A landscape with many valleys, sampled at points; each row gives a point and its height.
From any point a ball takes the steepest step (drop divided by distance) to one of its 2 nearest points. It stops when none of these is lower. Distance is the straight distance between rows; heights are no part of it.
mal height 72.3: [181 127 163  79 146 157 109 149 119 134 114 141 170 125 156 155  84 119
  79 144 136 113]
lapoz height 56.7: [152  70 144 154 138 123 140 120 152 173 131 113 114  77 199 115  88 154
 150  94 201  94]
Zimas height 14.7: [171 142 185 104 121 126 117 128  82  92 127  81 104 142  85 124 134 137
 166 103 102 188]
Vasa height 78.7: [153 158 119  93 153 140  97 145 119  72 116 120 127 169 103 146 168 134
  88 139  77 178]
nuni height 73.2: [ 80 160  86 114  96 127  93 157 132  98 120 136 157 158 139 109 154 164
 126 141 118 112]
pode height 67.6: [101 152 149 132  95  91 122 182 161 126 130 117  96 106  67 152 127 133
 209 100  99 124]
Lun height 27.2: [147 139 150 107 108 116 122 156 102  78 106  97  93 137  62 101 154 162
 175 105 122 162]
romas height 78.6: [130 117 149 171 155 113 153 111  95 185 170 116 161 120 165 147 102  96
 141  95 141  99]
vizav height 37.0: [110 166 130 135 120 108 101 172 141 132 143 117 168 121 123 181  82  90
 152  94  85  71]
zeg height 67.4: [127 203  90 136 159 140  84 129 113  94  76 129 165 143  99 158 164 125
 121 115  61 143]
kozu height 87.4: [140 145 151 128 117 131  91 173 122 111 150 118 149 121  80 162  94 119
 159  98 113 140]
Seke height 39.5: [141  85  96 163 142 169 136 106 167 156 150 171 156  92 110 144 105 119
 111 154 132 114]
digut height 37.7: [146  88 156 154 140 167 138 108 126 155 164 136 126 108 142 133 110 149
 148 132 165 178]
pag height 31.1: [115 109  65 158  90 148 161  97 142 113 143 171 131 124 108  90  91 110
 120 135 183 110]
Tupop height 63.6: [192 110 164  71 159 157 121 111 101 146 125 135 151 105 195 156  92 113
  75 145 161 157]
pifut height 61.2: [ 80 124 108 118 117 151 143 108 117 104 140 136  94 179 142  94 139 162
 108 148 153 163]
nif height 51.8: [197  81 124 102 165 133 128  89 123 167 117 111 122  78 196 137  96 126
  83 125 184 134]
Zutu height 32.0: [143 104 164 128 157  78 148 183  83 146 180 148 145 129 173 140 119  98
 122  66 139 124]
dig height 20.8: [108 110 108 143 106 161 138 140 125 125 141 180 150 125  92 119  92 130
 131 146 165 137]
lopab height 37.9: [ 97 121 171 124 103 118 137 174 159 167 147 138 131 108 169 162  62 116
 161 108 145  68]
Gom height 79.2: [149 107 162 142 158 109 139 113 127 178 156  87 125 138 193 147 160 141
 121 127 156 140]
Rosen height 52.6: [110 126  84 149 156 147 167  52 129 124 138 133  91 163 108 111 158  97
  96 163 112 172]
fezur height 47.6: [161  62 134 165 144 146 135  93 144 153 139 113  93  73 173 111  99 168
 139 107 177 162]
Rero height 45.5: [143 107  56 160 144 181 142  61 139 124 110 170 147 107 116 117  95 116
  90 147 110 117]
Ridal height 59.6: [104 127 142 148 102  82 160 170 164 142 131 160 110 122  43 148 165  95
 165 157 109 148]
zoru height 50.2: [129 126 122 137  95  79 151 145  99  84  73 131 113 124  67 109 192  93
 102 168 118 133]
Ganu height 63.7: [ 87 201  61 141 140 156  94 104 108 107  72 154 175 141 141 140 153 128
 129 134  76 133]
vib height 74.3: [146 122 175  95 118 129  91 194 152 103 156 111 131 151 154 148 128 163
 111 109 135 116]
fev height 74.2: [ 75 162 105  97 135 162 102 115  80  86 113 131 112 160 111 113 106 141
 103 135 115 184]
zibat height 86.0: [172 117 122 124 177 143 155  70  78 175 110 126 153 104 182 126  70  88
  93 108 133  87]
befo height 51.5: [104 207  84 130 107 114 131 141  96  76 129 134 131 156 105 109 133 102
  82 111 171 167]
Pige height 50.5: [162  85 152 109 103  97 124 175 141  88  95 111  80  73  49 157 173  97
 170 140 109 105]
dom height 56.8: [104  89 112 147 132 162 161  75 126 122 153 137  71 143 138  85 126 161
 125 132 154 178]
pulo height 80.9: [ 74 193  71 123  87  88  95 191 140  99 140 158 129  92  91 110 148 133
 157  86 125 110]
zok height 60.0: [ 81 181  80 132 150 140 126  84 107 115  88 133 134 165 113 122 166 122
 119 157  78 157]
leke height 69.2: [114 132 140 126 131 171 116 105  91 127 133 118 133 145 132 132  93 151
 125 140 120 168]
Per height 68.3: [ 93 130 138 111  95 125  92 189 164 111 141 132 142 154 143 135 130 174
 134 127 132  95]
zipi height 36.8: [164  87 141 111 157 102 147 136  93 164 130 125 132 108 214 129  98 114
 102 100 208 117]
Kosav height 55.3: [ 97 130 129 159  85  65 172 151 135 124  94 148 120 122  63 110 186  85
 142 169 135 119]
zit height 60.5: [161 116 162  92 102  95 107 159 124  88  85  68  93 128  95 125 185 144
 149 128 104  77]
ges height 56.2: [121 160 111 122 114  84 163 123 121  94  86 121 110 177 101 111 202  88
  74 175 131 142]
kal height 73.9: [130 102 120 146 155 141 119  67 139 166 142  84 115 118 204 132 135 160
 107 126 128 111]
salub height 90.3: [169 147 148 114 125 111 104 166 138 106 159 104 111 102  46 175 124  96
 193  87 102 144]
dakin height 62.0: [100 104 123 113  98 152 112 139 158 144 128 142 150 129 172 117 110 173
 129 151 150  71]
zom height 58.4: [ 84 156  71 124 109 145 145 104 107  88 128 147 119 169 135  97 113 115
  86 141 175 147]
tumu height 52.5: [137  69  86 158 134 152 147  59 140 116 148 149  76 101 134  87  96 136
  78 123 128 165]
rodo height 70.1: [126 107  82 163 142 166 115  53 154 153 129 114 140 114 176 124 125 148
 119 138  86  97]
kila height 43.8: [ 97 175 103 140  91 105 134 171 112  80 134 150 125 148  82  91 140 132
 141  99 167 159]
tikul height 74.0: [161 101 123  96 145 151 117 109 158 169 105 127 147 110 195 127 109 157
  82 150 152  55]
kez height 31.8: [121 124 126 148 134 160 113 141 141 149 145 158 172 115 100 164 100 115
 132 151 122 129]
div height 79.1: [119 113 102  90 152 194 120  72 107 125 100 147 115 121 136 111  74 136
  86 157 127 135]
zarut height 84.4: [165 111 103 107 176 165 113  39 149 146  68 125 106  86 179 113  80 128
  76 130  86  95]
vive height 53.9: [162 126 199 116 113  86 129 162 121 119 120  71 106 145 112 128 157 132
 166 104 107 105]
migen height 87.0: [195  96 107 126 144 130 122  61 158 171  88 120 130  64 159  99  83 144
  90 117 106  88]
pura height 54.2: [125  78 133 156 115 148 133 120 175 172 147 145 125  79 151 126  89 153
 158 126 164  87]
mip height 92.3: [133 125 131 121 136 120 129 165 163 116 146 148 143 175 111 143 193 134
  88 168 113 148]
tev height 71.3: [123 132 189 145 114 101 140 176 160 152 158 123 110 117  93 172 109 111
 195 110 106 144]
mufeb height 38.8: [152 114 167 100 140  98 145 183  92 147 152 160 157 115 160 138  68  80
 111  81 142  83]
Sofar height 64.3: [ 96 119  78 160 116 117 153 107 176 148 148 146 143 155 118 117 190 127
 134 171 119 103]
Sinin height 59.9: [110 157 156 132  94 101 107 148 118 127 124  86 137 145 112 121 139 153
 187 109 105 104]
ruzur height 66.9: [139 147 153  91 122 103 101 134 110  98  86  68 110 161 113 124 181 155
 118 141  76 117]
Gog height 61.0: [114 152  82 155 114  95 180  97 156 128 119 129 130 177 112 114 201  85
  98 178 146 117]
Sif height 63.4: [ 72 138 126 144  96 104 139 181 177 138 148 159 115 131  85 147 135 128
 175 138 120 131]
bug height 71.2: [128 211  72 126 145  99 116 136 109  83  75 139 138 130  82 118 207 111
  96 116  83 140]
Lir height 16.2: [153  90 157 111 159  77 149 172  73 135 159 147 142 124 214 131 122 109
 127  80 195 166]
fus height 79.0: [134 142 115  97 129 173 100 140 115 111  94 156 171 132 120 136  88 138
  91 154 124 117]
zopem height 83.3: [142 105 151 136 150 139 134 112 146 164 148 113 128 143 145 145 174 152
 113 163 124 156]
leg height 43.6: [114 180 125 125 119  79  97 163 154 132 132  89 153 139 127 165 147 101
 166  96  61  53]
mufum height 38.1: [114 124  84 177 101 125 181  95 156 119 161 140 112 165 112  97 146 106
 127 139 184 137]
kufum height 23.9: [162 124 190  99 137 119 124 159  74 108 156 107 130 147 189 132  95 129
 112  77 155 149]
kap height 26.4: [120 136 160 125 119 121 120 153 115 149 139 125 170 131 160 145  71 107
 131 103 129  62]
mura height 89.8: [138 144 109 110 121 107 114 194 157  86 153 153 133 154  73 142 172 116
 105 131 119 150]
fogo height 43.7: [140 125 118 129 100  82 125 163 113  87  82 128 100  78  33 121 185 102
 148 134 112 116]
Sed height 86.6: [142 119 140 104 114 144 117 175 128  81 161 161 137 155 104 133 135 142
 108 134 144 184]
Nono height 29.7: [168 143 180 107 126 128 108 148  77  89 157  84 122 149 130 133  98 130
 149  69 123 154]
vosit height 82.3: [134 129 126 157 152 160 130  76 100 167 132 107 166 121 167 148  83 115
 126 120 118  92]
gomef height 78.0: [123  92 108 123 177 152 116  67 156 148 141 105  81 126 186 126 159 161
  77 149 115 154]
goset height 74.7: [109 153 135 100 162 190 101  76  80 126  97 117 133 136 155 139  61 119
 106 138 103 134]
ruvi height 73.3: [151 125 165  74 121 126 139 149 158 190 111 147 147 106 143 130  67 128
 132 136 163  51]
lafa height 56.4: [ 85 146 119 121 172 149 133  55 105 131 101 119  92 158 100 118 155 108
 124 173  77 173]
Sib height 67.7: [133 117 117  88 109 146 118 126 173 174 106 149 164 105 157 120  92 140
 134 158 136  32]
ner height 74.8: [155 167  99  94 146 113 117 131  98  67  77 115 107 137  63 126 195 113
  98 138  79 164]
zes height 54.1: [129 111 192 152 130 121 159  92 106 172 116  81 106 135 140 110 152 155
 175 140 136 146]
Nedut height 36.3: [110 160 118 131  97  84 128 169 118  94 109 132 108 117  45  93 169 138
 173 105 128 142]
zat height 64.5: [104 148 141 132 116 134 117 120 111 132 124 104 139 159 109 125 143 160
 148 143 103 144]
zabe height 77.4: [ 75 194  53 121  87 115  86 173 127 101 119 172 175 106 136 101 144 125
 130 117 124  98]
kem height 82.8: [152 124 155  91 143 154 107 140 122  99 152 134 132 160 142 149 152 144
  84 151 111 197]
kog height 49.1: [116 109  49 175 132 154 152  43 143 110 143 145 105 130 122  96 112 107
  93 130 107 141]
zeliv height 82.0: [115  99  84 103 164 175 110  40 142 117  95 148  85 100 151  87  75 127
  79 137  93 116]
piti height 47.1: [ 95  98 162 143 112 146 136 169 174 158 151 158 119 105 137 151  84 141
 169 132 158 114]
fut height 67.1: [105 126  93 159 132 150 117  96 164 160 138 129 168 136 147 142 155 141
 146 160  95  89]
fomu height 74.9: [131 129 180 156 142  99 148 154 133 178 180 121 143 121 134 178 106  80
 158 105 118 120]
lokag height 37.8: [158 118 217 138 142 105 152 157 121 146 154  99 117 134 169 131 139 136
 177 104 164 173]
tof height 84.1: [102 177  98 128 107 122  79 173 119  99 127 134 155 108  76 136 116 142
 153  95 112 123]
dup height 21.8: [161 100 184 149 149 134 153 124  98 153 156 115 128 101 188 133  94 123
 166  97 198 180]
fave height 48.4: [108  98 138 175 119 143 158  89 141 162 145 119 108 129 124  96 146 173
 187 137 141 140]
zasov height 47.2: [152 106 223 132 123  85 157 148 119 155 113  82 105 136 151 120 170 140
 160 133 134 127]
benem height 43.4: [ 94 105 122 177 107 120 180 128 169 144 157 159 109 146  94  99 160 133
 176 147 162 137]

Call two points neighbours if one is among the 2 nearest of the other. Go from one point of each pair to the other, from neighbour to neighbour, staying as low as possible. Name the highest point that can't be avoided.
dig / zasov | zes
zoru / kap | zit
kap / dup | lapoz
Lir / kap | mufeb

Where does a ball stop that starts at each point below?
Sed | dig
zarut | zasov
fev | dig
zok | dig
